Each row is a point on a landscape with many valleys, with its height.
From any point a ball rolls to the lowest of the 2 points nearest to it. It stops when none of these is lower. Distance is the straight distance between rows; heights are no part of it.
z158 h=21.9: 26  8  15  -15  -2  52  -3  -23  40  10  10  -23  -10  -8  0  -5  -13  6  -13  -10  11  -45  8  -11  8  -1  -34  45  6  -25  -20
z448 h=44.9: 38  -45  -8  17  -11  11  -37  -8  -35  -15  -10  9  -1  23  -1  -38  36  -1  3  32  -5  10  -30  -19  -37  12  -23  5  32  -11  4
z568 h=48.6: 26  -50  16  18  3  -6  -35  -5  -11  0  14  52  41  73  1  -21  -3  13  29  34  14  -15  -28  -47  7  11  -11  5  31  -14  0
z920 h=39.8: 14  6  44  -14  -7  -1  -5  -18  17  -10  -8  8  -41  -45  14  -4  -20  19  -3  6  -31  4  6  23  4  -32  -10  8  23  -30  41
z473 h=67.5: -2  -28  26  9  -26  -34  -21  17  2  0  -24  1  19  70  7  -15  -3  15  57  6  16  -27  -45  -61  -10  24  19  -25  9  -39  -6
z888 h=39.4: -12  28  35  -14  5  -1  -20  -2  48  10  27  -1  -2  -5  8  15  -7  15  -34  -11  -9  -38  36  -24  6  2  -26  13  -20  7  -15
z188 h=17.1: 24  -2  -54  -16  24  24  -19  -15  8  29  44  27  32  1  -20  37  14  -13  -11  -14  36  -18  47  -19  -2  -8  -23  27  -13  44  -66
z639 h=32.4: -44  24  13  -24  28  9  -37  15  45  -33  17  -7  25  -36  -12  24  -13  50  3  -3  23  -57  52  -65  -6  8  9  0  -10  7  -25
z899 h=14.6: -11  28  -56  0  33  53  29  -1  -27  -16  -4  -8  27  -20  -25  22  14  -18  -24  4  39  26  22  15  26  2  5  29  -7  49  -33
z867 h=33.7: -4  26  -24  -21  20  5  -19  -29  -11  -11  7  -15  -16  -60  -26  45  15  4  7  -19  9  -22  44  19  9  -37  11  29  24  -2  15
z152 h=42.4: -23  26  35  28  23  -17  33  -21  -15  1  49  -19  -7  -28  6  43  -32  -43  -22  -13  -11  -12  32  44  57  -35  -19  -15  -5  31  37
z376 h=43.2: -7  16  -60  1  -6  -7  49  11  -26  15  4  -15  -20  6  -3  7  6  -53  20  -21  -1  31  -15  42  37  8  24  8  -3  17  -4
z669 h=24.0: -8  -30  -42  28  2  29  -12  34  -14  8  -37  -5  50  40  -5  -21  2  1  -35  11  23  13  -26  -28  7  25  5  -1  -23  12  -38
z413 h=37.5: -64  36  -1  20  12  -45  21  -4  -24  -15  22  -45  -17  -54  -19  47  -7  -28  6  -35  -11  -7  32  14  39  -27  31  -23  1  7  42
z61 h=16.6: 29  -2  -7  20  -1  32  -18  -25  -21  10  -52  -56  -30  -35  5  2  8  -19  -37  -29  -9  1  -17  24  18  -20  -15  33  14  -24  1
z667 h=63.7: -25  19  39  -28  7  5  -2  -25  34  -24  19  -32  -41  -52  -7  8  -16  33  30  -18  -8  -46  12  -28  -6  8  -2  13  -3  -23  27
z619 h=29.8: 45  -15  19  -2  -15  2  -6  -9  27  43  26  27  -11  38  21  -21  -23  -9  -17  -4  -26  -31  -12  24  -12  -5  -57  30  -17  -16  -10
z458 h=30.3: -7  -7  -24  -19  -16  -46  -9  41  27  16  29  56  -5  34  6  -3  -6  15  6  -1  -36  -12  15  -19  -29  -2  19  4  -20  3  4
z91 h=40.8: -11  15  -10  -1  4  33  14  10  0  -23  -39  -6  1  -13  8  -19  -1  23  -29  14  6  24  -9  7  13  -3  13  2  -5  -5  10
z48 h=27.2: 6  3  2  -19  -19  -35  2  25  20  21  21  54  -16  20  9  -10  -24  23  5  -3  -43  -4  2  23  -27  -23  9  20  -21  -1  22
z39 h=25.0: -33  51  -37  -19  18  2  13  -16  -5  0  44  -30  -12  -35  -30  51  -1  -35  15  -22  28  -19  38  36  43  -7  3  29  -8  21  -8
z98 h=36.0: 19  -7  -36  -11  -2  12  -38  8  14  6  -16  18  -1  -8  -2  3  8  28  -25  -4  -8  -12  23  -7  -24  -21  9  24  4  -3  -17
z660 h=68.8: 35  -23  -3  -5  -44  1  -8  8  5  15  -43  1  0  51  -3  -36  -15  12  32  -3  7  -29  -40  -12  -22  11  11  10  1  -57  -9
z866 h=25.7: 31  -20  -31  6  0  34  11  -18  -21  15  18  12  10  35  2  -20  12  -31  -6  12  10  10  -14  21  9  9  -45  29  -2  16  -16
z371 h=26.7: -11  -24  -66  19  -6  2  14  56  -2  2  -25  29  39  52  -9  -24  -15  5  -10  2  -3  23  -30  -4  7  18  21  -4  -26  10  -29
z132 h=30.6: 32  -29  -20  -14  10  11  -58  -9  12  13  14  39  20  -5  5  4  18  21  -13  3  0  -26  34  -49  -29  -16  -23  17  22  4  -34
z991 h=64.8: 19  -27  65  17  -3  28  4  -19  -9  -14  26  -1  14  45  10  -43  22  -9  0  44  20  11  -29  -30  -8  28  -41  -24  16  5  9
z781 h=48.0: 31  -40  -19  5  20  57  -19  -20  -35  -21  -35  -1  41  -3  -8  -18  29  4  5  33  45  13  -11  -52  -6  8  -7  31  44  2  -18
z520 h=25.1: 9  25  -48  -15  -2  -12  17  -6  -1  21  63  -4  -14  7  -7  29  12  -53  25  -23  -1  -17  19  14  16  11  -27  43  -1  34  -28
z486 h=41.2: -1  -22  -94  9  7  -2  -16  40  -11  8  8  31  43  18  -13  20  10  -6  -20  -9  4  16  21  -28  -16  9  14  2  -14  43  -53
z341 h=24.5: 19  17  12  30  41  23  -12  -49  -33  -15  -2  22  13  -64  -18  27  -15  -8  -71  21  34  16  50  56  49  -55  -5  24  21  33  -7
z434 h=28.0: 7  7  -24  -2  -17  3  31  4  2  21  27  -36  -3  41  0  3  13  -50  29  -13  10  -13  -21  -21  7  41  -12  9  -15  8  -38
z780 h=39.5: -38  20  24  25  1  -51  23  -4  -22  0  19  -39  -28  -38  16  46  -28  -32  8  -43  -17  -16  17  25  35  -36  29  -34  -1  -10  51
z620 h=41.0: -24  19  23  24  -1  -46  31  -4  -14  21  23  -21  -23  -10  17  37  -31  -49  -16  -38  -19  3  17  46  47  -30  6  -26  -19  3  28
z170 h=26.8: 4  0  -27  -16  16  5  -8  -1  -4  -14  -20  56  -15  -32  -4  -9  -20  20  -30  7  -16  22  22  64  24  -66  17  36  14  -9  21
z231 h=38.3: -1  17  -39  -19  25  26  -39  -13  8  6  -11  7  18  -45  -37  51  14  28  -24  3  62  -11  52  9  -10  -37  20  21  -3  7  -42
z253 h=29.9: 5  -4  -36  -8  -12  3  8  19  5  15  -5  -18  24  60  -2  0  -7  -17  41  -13  24  -33  -22  -54  13  34  8  18  0  -22  -42
z302 h=23.9: -7  8  32  -23  -17  -34  28  34  25  17  -1  51  -11  24  10  -29  -35  31  25  0  -26  16  -23  20  -31  -8  43  -14  -35  -12  23
z203 h=45.7: -26  35  32  -10  27  -11  1  -20  15  0  53  26  -20  -44  -9  40  -22  -1  0  3  -7  -19  49  43  29  -41  -6  28  -2  13  43
z69 h=27.0: -23  32  24  12  38  29  16  -32  -5  -39  -8  19  6  -59  -17  12  -19  -2  -45  28  29  18  38  53  61  -51  3  20  15  11  22
z868 h=38.6: -1  6  -36  -12  -9  30  -21  27  11  -8  -48  -11  -2  -16  -6  -3  -2  34  -12  -4  11  -11  2  -4  -5  -14  22  27  0  -22  -9
z292 h=36.7: 7  15  -5  -7  7  8  -31  -29  -9  0  -22  -24  -40  -60  -7  40  -3  -2  -6  -27  -10  -32  27  33  21  -50  14  29  35  -34  29
z476 h=14.4: 1  -2  15  18  -7  -3  7  -18  -33  5  -47  -43  -31  -27  20  5  7  -20  -27  -20  -22  23  -20  24  21  -19  -2  -19  15  -24  26
z21 h=44.3: 18  -3  -16  3  -16  -32  11  -12  -21  29  28  -5  -31  5  11  10  17  -40  -1  -19  -41  3  -13  29  -9  0  -26  -1  5  12  12
z226 h=15.4: 8  10  -39  19  -13  -1  1  23  8  30  -4  9  -10  27  7  -5  -35  -17  -40  -15  -19  11  -9  52  24  -1  -13  8  -47  6  -9
z504 h=47.9: -17  19  -31  -11  30  33  10  1  4  -18  -3  50  25  -19  -15  2  -4  22  -41  27  22  24  40  31  21  -39  20  22  -5  38  -3
z164 h=10.9: -23  13  11  45  14  -1  -2  -1  -37  -5  -42  -51  -8  -40  16  29  -12  -23  -56  -20  -5  16  6  25  48  -33  11  -23  4  3  16
z671 h=19.5: -17  28  -30  -2  -4  -39  -26  23  -8  11  -20  12  -29  -24  -1  28  -23  4  -26  -23  -29  -7  24  51  13  -50  37  9  -12  -11  21
z126 h=23.4: 26  24  -41  -18  -10  -1  6  -9  14  33  38  17  -23  19  -3  19  -25  -31  20  -21  -9  -24  14  55  16  -22  -24  58  -13  18  -20
z310 h=22.0: 20  28  -21  -30  -19  -7  -8  -14  25  33  23  -9  -28  15  -7  23  -11  -23  14  -39  -21  -60  19  20  1  -11  -16  60  -19  -8  -30
z499 h=43.0: 18  -19  -85  1  -2  -22  -42  16  -7  30  18  9  18  17  -12  11  21  -27  -18  -26  -14  -14  20  -18  -21  15  -1  21  -15  33  -67
z747 h=17.7: 1  -27  -4  -3  -29  -52  6  31  5  33  19  64  17  84  -2  -38  -31  -2  37  6  -15  -6  -31  -6  -27  16  14  -5  -17  -25  -5
z830 h=62.7: 0  2  24  -22  0  13  24  3  20  6  34  9  9  34  7  -8  -9  -1  21  1  2  -19  -1  -29  1  11  -20  21  -7  -4  -1
z959 h=20.1: 33  -10  11  -1  -10  24  -36  -3  34  24  -14  -28  -3  9  11  -7  1  0  -42  -10  -5  -38  5  -26  -5  6  -33  28  -14  -13  -37
z452 h=43.1: 26  -12  47  -7  -31  -11  14  2  4  27  -5  6  -2  42  1  -46  -11  -8  9  1  6  16  -48  28  -29  20  -15  -29  -11  -35  6
z42 h=13.2: -20  19  16  4  34  18  -27  -16  -5  -13  12  -18  0  -62  -12  37  12  13  -52  8  9  -9  56  -3  10  -20  -15  -3  14  30  -7
z986 h=37.7: -45  5  -32  8  14  -4  50  27  -11  -30  16  14  29  20  -1  1  32  2  27  24  -18  36  7  -33  -3  23  31  -32  15  48  2
z729 h=64.1: 14  -14  42  9  7  23  35  -34  -22  -28  16  16  -3  6  14  -36  25  -1  4  40  -6  36  -26  2  3  16  -33  -15  16  13  31
z332 h=53.1: 2  25  -44  -13  17  10  -31  18  30  27  28  32  15  6  -24  32  -23  -3  -42  -6  23  -20  53  39  12  -27  -12  34  -40  29  -49
z674 h=17.9: 10  0  -1  18  -10  25  25  19  7  29  -8  -18  26  64  1  -29  -21  -28  -16  2  21  14  -40  15  16  33  -22  -14  -45  -3  -29
z929 h=60.5: -29  31  61  -23  0  -16  59  11  30  20  36  -7  -18  -7  12  -2  -31  0  21  -23  -9  6  -10  25  2  19  19  -29  -38  -7  26
z772 h=18.0: 32  -18  5  20  5  50  -27  -19  -20  1  -46  -52  -9  -45  -2  -6  18  -10  -58  3  11  19  -12  8  6  -1  -25  35  14  -8  -14
z716 h=46.5: 23  -53  11  21  -16  -2  -41  0  -34  -55  -25  1  -2  17  7  -26  46  12  19  54  1  21  -22  -42  -36  16  -10  -29  37  1  16
z155 h=28.2: -10  27  -42  33  35  -3  -29  -27  -40  6  -8  -3  25  -47  -36  74  6  -40  -46  -3  46  20  65  49  24  -46  18  1  -3  44  -21
z752 h=62.6: 8  10  47  -14  -8  13  40  -24  -9  7  17  -49  -11  -2  4  -21  11  -15  25  -5  11  -2  -35  -3  -6  40  -31  -28  -1  -19  16
z704 h=53.3: -8  -26  25  -2  16  -5  -30  -15  16  -49  32  -3  15  -9  20  5  32  21  37  23  -7  -22  7  -90  -19  34  -20  -26  29  14  8
z220 h=50.8: 4  -59  -27  22  4  -13  -31  17  -29  9  -6  54  56  86  -10  -13  -16  12  16  27  20  -8  -40  -41  15  18  15  3  37  -14  -13
z339 h=34.1: -60  39  -31  1  23  -32  -2  3  -27  -23  13  -34  -6  -62  -30  65  20  -15  3  -13  6  -6  47  18  25  -23  33  -12  18  20  22
z108 h=42.3: 15  6  38  -25  -14  -3  50  -8  3  22  -8  11  -15  12  11  -44  -13  -15  34  -7  0  34  -45  60  -4  0  8  -22  -8  -37  29
z662 h=42.2: -22  -5  -52  13  -9  -36  56  19  -21  3  9  15  -4  23  -10  -13  31  -47  18  -2  -24  49  -19  26  5  13  20  -27  -5  28  2
z115 h=26.6: 14  11  -34  -8  5  26  30  -11  -10  14  44  -14  4  16  -2  4  12  -37  9  -1  9  4  -5  12  19  18  -36  27  0  25  -13
z885 h=69.4: 17  -18  -15  5  -41  -46  -2  18  -25  9  -18  -18  -10  45  -6  -30  36  -13  45  -10  -5  10  -49  2  -49  16  23  -34  1  -37  -2
z200 h=42.0: 26  -29  68  -2  -37  -35  -31  16  24  5  -20  19  -14  38  23  -39  -10  28  20  12  -18  -2  -26  -21  -56  17  -1  -48  -10  -28  16
z956 h=72.9: -45  21  8  3  -4  -47  23  14  -6  -26  -17  -27  -31  -44  11  26  7  16  20  -23  -39  16  5  7  -4  -8  40  -39  6  -1  48
z54 h=19.6: 12  -1  -3  13  27  16  -10  -21  -25  5  24  3  11  -32  -5  28  19  -21  -58  4  -5  12  32  15  15  -14  -31  8  9  57  -7
z681 h=44.0: 40  -26  1  25  -3  7  -7  -19  -37  5  -18  7  -12  -6  -4  -27  27  -13  -36  14  -17  29  -30  20  -8  1  -27  8  14  -8  12
z300 h=43.6: -24  34  24  11  24  0  21  -7  5  15  45  16  -7  -10  5  30  -26  -21  -40  2  -8  -2  30  50  53  -22  -23  7  -21  32  24
z489 h=30.8: 44  -30  -51  1  14  53  -35  -10  -2  12  -37  30  15  -27  -25  -8  -6  11  -35  4  30  9  12  28  -16  -33  -7  60  6  -5  -50
z176 h=45.3: 4  -11  -63  12  6  18  5  2  -49  -21  -49  8  12  -4  -10  -18  33  -9  -13  5  -8  39  -21  14  -1  -4  17  10  5  20  5
z611 h=33.8: 0  -30  -43  -2  -6  -31  -19  35  3  12  1  52  24  42  2  -12  -3  21  6  7  -28  -3  4  -34  -26  11  15  -4  -1  2  -13
z129 h=25.5: -14  -7  23  7  -6  4  4  33  19  0  -16  -9  19  28  18  -25  -4  31  -17  18  2  6  -16  -35  -14  25  1  -27  -14  -9  -6
z942 h=45.1: -6  -9  20  7  -1  1  12  -10  -20  -43  -20  -30  -21  -25  16  -15  32  16  27  21  -13  37  -29  -19  -21  23  6  -48  27  7  36
z22 h=46.4: 29  -29  -50  10  20  46  -13  -19  -46  -21  -42  7  31  -13  -17  -25  37  -4  -17  20  18  44  -7  -9  -19  -5  -3  28  29  22  -17
z821 h=15.5: 18  -20  -17  -1  -28  -21  -8  23  24  41  7  41  12  68  2  -24  -40  -2  9  -10  -19  -38  -18  -7  -16  17  -10  20  -24  -19  -33
z907 h=40.0: 10  -28  83  -6  -31  -28  -13  17  14  -2  -23  21  3  25  13  -46  -14  20  29  35  6  25  -35  -6  -48  19  20  -70  -4  -32  23
z403 h=17.0: -6  13  -19  13  4  -11  -11  15  -7  23  -17  14  -14  -7  -3  13  -37  -12  -49  -16  -18  4  8  70  34  -41  7  8  -22  6  12
z947 h=32.0: -33  -4  52  4  0  2  31  39  25  -21  -18  8  19  12  20  -27  -20  44  21  18  -4  31  -18  -18  -14  18  21  -61  -12  -5  20
z78 h=19.9: -25  24  19  1  25  12  -38  7  28  -33  -5  -18  -1  -73  -8  27  -3  47  -42  20  13  -12  51  -7  2  -22  3  -5  9  11  -7
z130 h=41.1: 16  1  47  -9  -8  -4  32  -19  4  4  -20  10  -30  -28  19  -24  -20  7  4  -9  -18  34  -24  59  11  -31  1  -10  3  -31  46
z700 h=37.1: 2  -23  61  5  -12  -11  5  23  21  -26  -36  37  0  11  24  -50  -16  39  11  40  -5  48  -29  -2  -28  8  11  -56  -2  -15  32
z230 h=45.2: -47  38  -26  -15  28  13  28  6  -6  -35  9  19  6  -33  -24  19  2  24  -6  14  17  17  37  20  24  -23  28  11  1  33  18
z822 h=36.2: -8  16  12  -20  5  14  -47  -6  54  -3  -4  -15  10  -21  -7  20  -4  34  -24  -17  15  -61  50  -56  -4  -1  0  19  -16  -10  -44
z264 h=33.5: 30  -16  -56  -9  23  40  -43  -15  -5  16  -27  14  9  -34  -39  27  5  14  -36  -13  53  5  36  17  -25  -39  10  34  -3  14  -55
z967 h=52.1: 2  19  -38  3  26  15  -38  6  8  21  2  48  11  -12  -28  36  -27  -3  -53  3  32  -4  54  73  22  -49  -1  32  -25  22  -27
z831 h=49.0: -26  0  48  3  -6  -6  2  2  14  -41  -13  -48  2  -19  15  -12  10  34  54  3  4  -10  -23  -57  -25  58  5  -62  8  -10  21
z616 h=49.4: 20  -22  16  11  18  58  -4  -20  -18  -36  -4  -8  30  -9  4  -19  16  15  15  37  36  -5  -8  -57  4  20  -22  15  42  -6  -2
z820 h=56.6: 12  -3  14  -11  -11  -30  -24  -18  18  9  32  -9  -17  9  19  13  46  -14  1  -19  -45  -29  18  -37  -26  16  -33  -6  -3  7  -7
z762 h=38.5: 10  13  16  -6  -8  9  -32  -6  18  -7  -44  -14  -47  -43  0  7  -22  25  -25  -11  -22  -11  10  36  10  -40  8  30  19  -42  18
z618 h=29.5: -30  38  -45  -25  11  -18  -13  -1  -4  -2  13  -28  -7  -43  -21  57  22  -12  2  -13  5  -19  48  5  6  -15  25  14  9  11  -15
z563 h=44.5: 39  -23  -33  16  -11  -24  -21  -23  -25  29  32  -13  -21  14  2  13  38  -53  -11  -19  -38  -7  -6  9  -25  20  -41  8  1  20  -19
z153 h=38.1: -8  -20  -73  9  3  -15  -18  48  -9  -1  -13  23  43  29  3  13  23  18  4  2  -3  10  10  -50  -20  8  29  0  11  24  -37
z787 h=27.1: -52  16  24  -12  28  7  -13  18  37  -48  16  -5  8  -50  -8  16  -11  59  1  16  12  -23  35  -40  -4  6  16  -15  -1  17  14
z711 h=69.9: 0  -35  3  24  -25  -31  10  13  -33  -12  -6  7  13  56  -9  -36  41  -8  37  24  7  34  -52  -3  -31  23  25  -56  8  -5  1
z316 h=23.3: 27  3  13  -17  5  64  21  -20  9  -1  0  -14  -8  -8  5  -16  -10  -5  1  5  19  -10  -17  21  20  -4  -33  46  14  -22  -1
z840 h=44.6: 32  -45  39  6  -19  -31  -49  -3  20  -4  4  43  -7  50  17  -25  -4  24  21  29  -25  -6  -12  -47  -44  14  -11  -20  14  -28  15
z672 h=59.5: -22  23  82  -26  -12  -38  32  0  39  15  25  -13  -31  -22  11  -6  -21  14  35  -28  -19  -2  -10  -8  -32  27  22  -45  -36  -12  30
z760 h=43.5: 31  -26  18  17  -18  -3  4  -14  -31  15  -9  13  -14  24  3  -49  9  -24  -9  17  -4  29  -49  54  -13  2  -27  -18  -2  -19  16
z250 h=9.9: 10  5  -68  2  25  49  1  -4  -15  9  18  -3  36  1  -18  18  9  -28  -10  -7  40  9  23  -11  11  7  -14  32  -13  46  -53
z679 h=68.3: 19  -33  37  9  -35  -5  -36  13  10  -13  -59  -11  0  45  8  -32  -6  37  32  22  18  -22  -36  -46  -19  12  14  -13  21  -54  -3
z161 h=19.7: 12  -1  -25  27  17  52  -19  -4  -21  9  -54  -42  16  -36  -9  7  5  -14  -74  -9  20  27  2  9  14  3  -6  24  -8  25  -25
z625 h=63.1: -4  8  39  -18  -4  2  25  -34  11  -3  38  -52  -37  -28  -1  3  6  2  38  -24  -7  -34  -12  -20  -7  28  -29  -10  6  -23  23
z265 h=62.9: 21  -8  46  14  -9  3  17  -40  -30  12  17  -45  -15  -2  11  -8  33  -36  -2  1  -7  14  -30  9  -6  32  -41  -32  9  4  15
z274 h=33.0: -11  24  -60  1  36  6  -38  -23  -20  2  -5  -6  16  -51  -46  80  27  -3  -29  -3  58  -1  62  27  0  -31  24  8  -5  24  -38
z26 h=33.6: -1  -16  -30  -11  14  26  0  2  -13  1  -3  8  53  41  0  17  5  8  47  6  29  -20  -14  -74  22  26  17  26  37  -9  -19
z553 h=24.6: 35  -15  3  8  7  64  11  -15  -2  2  -2  6  27  24  -2  -37  -6  -9  -11  32  32  8  -25  -6  15  6  -40  43  8  -9  -13
z71 h=17.6: 33  -17  2  -2  -14  -3  -37  -4  25  30  -8  6  20  57  3  -12  -15  2  1  -13  -8  -54  -9  -43  -13  16  -25  28  -18  -31  -43
z199 h=58.4: 0  2  53  -21  -24  -55  24  0  20  20  21  -2  -29  11  16  -2  13  -1  50  -17  -29  -6  -15  -24  -44  29  15  -36  -12  -10  14
z992 h=41.5: -23  21  63  -5  10  3  -9  8  41  -2  8  -20  -16  -26  17  5  -18  29  -44  1  -6  -22  19  -19  14  8  -21  -8  -23  0  4
z460 h=20.2: 21  -9  -9  43  25  3  -55  -33  -33  19  -20  -30  -3  -58  -7  51  2  -37  -69  -25  13  -5  46  33  23  -60  -11  21  13  11  -15
z236 h=50.5: -2  -3  39  -4  -12  0  -8  15  27  -42  -40  -34  0  -15  25  -22  -8  52  56  3  14  -22  -26  -53  -30  34  18  -31  8  -45  16
z349 h=65.6: -22  12  -11  -22  -9  -14  -4  19  24  -6  6  -12  3  4  7  17  8  22  43  -12  -10  -35  11  -62  -21  14  27  14  -1  -11  -11
z853 h=23.8: -18  27  -37  17  28  1  -1  -13  -28  -1  28  11  10  -25  -20  47  10  -35  -35  -2  12  19  50  38  34  -31  2  9  1  58  -8
z647 h=43.7: 7  0  69  11  -18  -5  -1  4  23  2  -41  -21  -24  -16  30  -28  -19  29  -33  11  -14  25  -19  7  0  9  -3  -39  -10  -29  19
z245 h=42.1: -47  27  -36  -17  10  29  33  27  8  -27  11  3  15  -12  -12  0  -6  22  27  2  23  0  19  -19  16  -8  37  17  2  12  6
z427 h=61.5: -28  20  32  -17  4  8  49  11  20  -5  22  -10  -10  -2  8  -14  -14  17  10  -6  4  8  -6  2  9  13  3  -9  -15  -2  21
z974 h=29.1: 28  -24  -53  2  14  36  -10  -6  -15  -15  -38  47  10  -27  -17  -30  -2  12  -34  11  0  28  11  45  7  -38  3  43  11  4  -13
z889 h=43.9: 16  -18  -46  8  -4  -15  -27  9  -13  25  18  -2  5  24  -1  7  26  -37  -20  -16  -19  -3  4  -15  -19  16  -28  4  -12  24  -35
z797 h=47.6: -12  28  13  -19  22  19  30  -22  14  -18  44  49  -17  -28  -2  3  -11  17  8  12  -2  7  33  39  27  -36  -3  39  10  12  36
z599 h=44.7: 3  -28  -48  25  2  -5  5  -7  -51  -20  -48  31  6  -8  0  -34  20  -8  -39  13  -26  55  -35  44  11  -12  8  -9  5  22  14
z572 h=43.3: 3  -15  48  -11  -4  -13  7  -19  1  -44  -15  4  -36  -38  17  -17  10  18  48  23  -21  38  -20  -5  -21  6  2  -39  28  -13  58
z870 h=66.7: -12  -7  -2  -9  -26  -31  3  25  12  -7  -17  -9  11  40  12  -5  6  26  63  -12  -3  -20  -26  -61  -21  28  35  -10  9  -28  -7
z513 h=63.4: 2  -5  20  17  15  28  34  -35  -37  -20  23  -33  -2  -9  8  0  42  -25  -1  21  3  13  -17  -21  5  36  -39  -19  22  32  16
z382 h=50.3: -20  34  -16  -19  22  15  -22  11  29  -7  4  48  10  -32  -34  24  -18  30  -36  25  28  -2  61  44  11  -54  14  34  -7  8  0
z806 h=23.2: -5  8  -12  -7  -3  -28  -16  12  -8  -15  -30  29  -22  -33  7  9  -8  27  -21  -3  -34  20  10  37  8  -50  40  2  12  -2  45
z175 h=20.6: -10  3  18  1  -18  11  34  26  20  22  -6  -21  32  62  12  -17  -19  -3  7  -2  20  -4  -33  -24  5  40  3  -33  -29  -11  -21
z17 h=51.4: -9  -23  24  0  16  26  -9  -20  -4  -60  9  -11  20  -19  11  -8  11  24  50  37  18  -5  -2  -81  -13  39  -16  -26  44  9  19
z649 h=18.1: 2  31  24  -36  -25  1  30  -5  40  23  10  -24  -22  18  0  -4  -36  -4  38  -39  1  -53  -21  -6  -2  17  3  29  -30  -34  -9
z930 h=42.5: 2  -2  34  11  -8  27  -10  9  14  -18  -45  -34  -2  -26  15  -24  -6  33  -57  28  -2  24  -2  -3  14  -1  -7  0  2  -11  -1
z717 h=41.3: 16  -13  48  -18  6  -11  -5  -28  10  -31  19  22  -47  -44  20  -5  -3  16  24  19  -32  20  -3  -1  -10  -10  -13  -3  32  -7  52
z779 h=70.9: -27  12  20  -9  -4  -29  63  4  -11  -9  1  -17  3  1  -3  -26  18  -11  52  0  -2  49  -29  21  -14  25  36  -65  8  4  29
z943 h=47.2: -29  8  2  6  -1  4  24  4  -9  -34  -4  -61  -6  -29  1  -5  29  21  32  0  -4  3  -16  -44  -9  44  4  -41  16  9  19
z374 h=29.0: 23  3  24  -11  -19  -23  16  3  27  41  23  40  -24  33  14  -19  -45  -5  -4  -13  -34  -12  -8  42  -17  -6  -25  14  -34  -15  6
z395 h=38.4: -37  8  -28  -10  2  19  38  28  10  -16  -11  3  36  27  1  -3  -20  23  50  0  29  -11  -17  -52  29  22  37  13  14  -10  -6
z691 h=19.8: -1  17  46  -27  -30  -16  36  -6  29  26  8  -35  -12  30  4  -16  -18  -4  52  -34  7  -42  -30  -30  -20  39  0  -9  -30  -40  -9
z24 h=40.9: -14  -14  -34  8  -1  -25  31  17  -24  -2  25  15  5  28  1  -5  33  -9  1  16  -28  33  3  -6  -9  14  2  -18  11  46  6
z723 h=24.2: 20  -10  -22  -23  7  10  -31  -11  23  15  40  16  27  20  0  17  19  -6  -4  -16  4  -44  34  -43  -6  1  -25  35  -1  10  -49
z96 h=71.8: -41  14  39  -12  -4  -37  40  8  0  -12  -6  -24  -30  -41  18  -3  3  8  58  -17  -22  40  -29  10  -20  15  38  -59  -1  -9  51
z388 h=64.5: -5  8  44  -30  -6  -3  -16  -8  42  -16  -1  -6  -23  -14  9  -3  -12  32  36  -8  -12  -45  0  -53  -25  14  6  16  0  -33  2
z249 h=29.6: -38  28  29  25  25  7  0  -11  1  -23  -21  -7  -4  -57  -3  15  -34  3  -52  10  1  10  34  48  63  -49  12  1  3  1  39
z465 h=55.2: -3  -5  26  -12  4  -7  -22  -18  15  -16  38  -17  -1  -9  18  3  35  11  10  -3  -19  -29  17  -69  -20  28  -28  -12  12  5  -2
z360 h=20.0: -1  45  10  -30  -14  -6  27  -11  25  23  32  -29  -32  -6  -1  20  -24  -22  35  -39  -5  -38  -2  23  17  0  -7  40  -20  -17  -1
z289 h=20.3: -5  -13  25  -10  -25  -43  35  37  21  31  15  49  20  62  3  -32  -32  3  41  1  -4  18  -32  5  -36  20  32  -38  -29  -20  7
z57 h=57.6: 6  0  29  -4  -27  -54  3  -6  16  23  31  -13  -27  25  14  4  28  -23  26  -26  -42  -16  -11  -23  -29  29  -16  -25  -11  -5  -5
z493 h=22.3: -22  42  -6  -11  13  -10  23  -21  4  6  47  -34  -34  -33  -14  44  -17  -34  26  -36  -1  -32  23  35  38  -13  -5  31  -6  -3  16
z277 h=21.4: 8  -11  -29  26  12  53  0  13  -20  2  -39  -34  31  8  1  -11  10  -21  -48  8  26  27  -19  -3  6  22  -14  16  -20  27  -26
z682 h=29.7: -21  -24  -25  17  -8  -7  19  40  -14  -12  -29  25  44  69  4  -29  -9  21  25  21  11  28  -41  -25  7  20  31  -26  3  -8  -6
z989 h=15.6: -6  9  -17  20  15  -4  -28  -13  -38  -4  -34  -33  -4  -51  -4  43  15  -12  -52  -18  -3  3  33  19  23  -38  18  2  16  8  13
z234 h=43.8: 17  9  -43  -7  -22  -33  34  -1  -17  27  13  -7  -32  22  3  3  1  -49  26  -33  -17  10  -21  48  6  2  -5  12  -3  -5  -3
z189 h=48.8: 12  -41  41  8  -23  -18  -25  -5  -18  -46  -8  9  -4  32  14  -27  33  16  64  49  6  20  -39  -45  -34  28  6  -50  30  -11  33
z55 h=69.1: 18  -5  -23  -10  -47  -33  -3  22  -6  23  -43  -10  -11  44  -8  -23  7  -8  32  -24  -11  -22  -46  1  -40  19  24  -15  -20  -44  -15
z433 h=43.4: 0  17  74  -1  -12  -3  18  3  30  30  -7  -27  -28  -10  23  -7  -33  12  -37  -14  -15  0  -8  16  5  3  -12  -18  -28  -21  10
z449 h=22.6: 20  7  21  35  33  22  -26  -45  -22  12  6  -6  3  -59  -2  40  -14  -33  -66  3  18  -6  48  51  36  -56  -26  23  20  16  2
z95 h=16.7: 0  3  -13  11  -17  -5  33  31  9  37  -7  6  4  51  1  -24  -37  -22  -27  -6  -3  22  -32  53  8  19  -10  -28  -57  6  -17
z124 h=46.8: 33  -60  16  12  -21  -22  -49  -9  -7  7  15  63  12  74  -1  -35  -2  9  22  29  -10  -22  -27  -24  -27  4  -19  0  21  -26  4
z167 h=33.2: -41  -13  -24  13  -7  -20  39  48  -9  -11  0  13  39  57  0  -9  12  3  45  19  1  22  -31  -42  0  30  41  -41  11  21  -8
z971 h=70.3: -11  -16  27  6  -21  -18  38  -3  -31  -16  -8  -4  3  26  -6  -37  36  -16  44  22  6  50  -47  11  -19  26  24  -70  12  5  23

For each start below, name the point where the ball stops.
z647 -> z250
z992 -> z42
z797 -> z649
z572 -> z618
z967 -> z649
z616 -> z618
z679 -> z752
z96 -> z752
z427 -> z618
z234 -> z164
z220 -> z164
z563 -> z48
z866 -> z821
z568 -> z226
z264 -> z226

Call two points neighbours if one is among the 2 nearest of the other. Go from one point of each pair to the other, from neighbour to neighbour, staying as low as possible. Name the highest point that can't be avoided.
z618, z250 -> z220
z164, z618 -> z563
z821, z649 -> z115
z42, z226 -> z231
z42, z250 -> z853
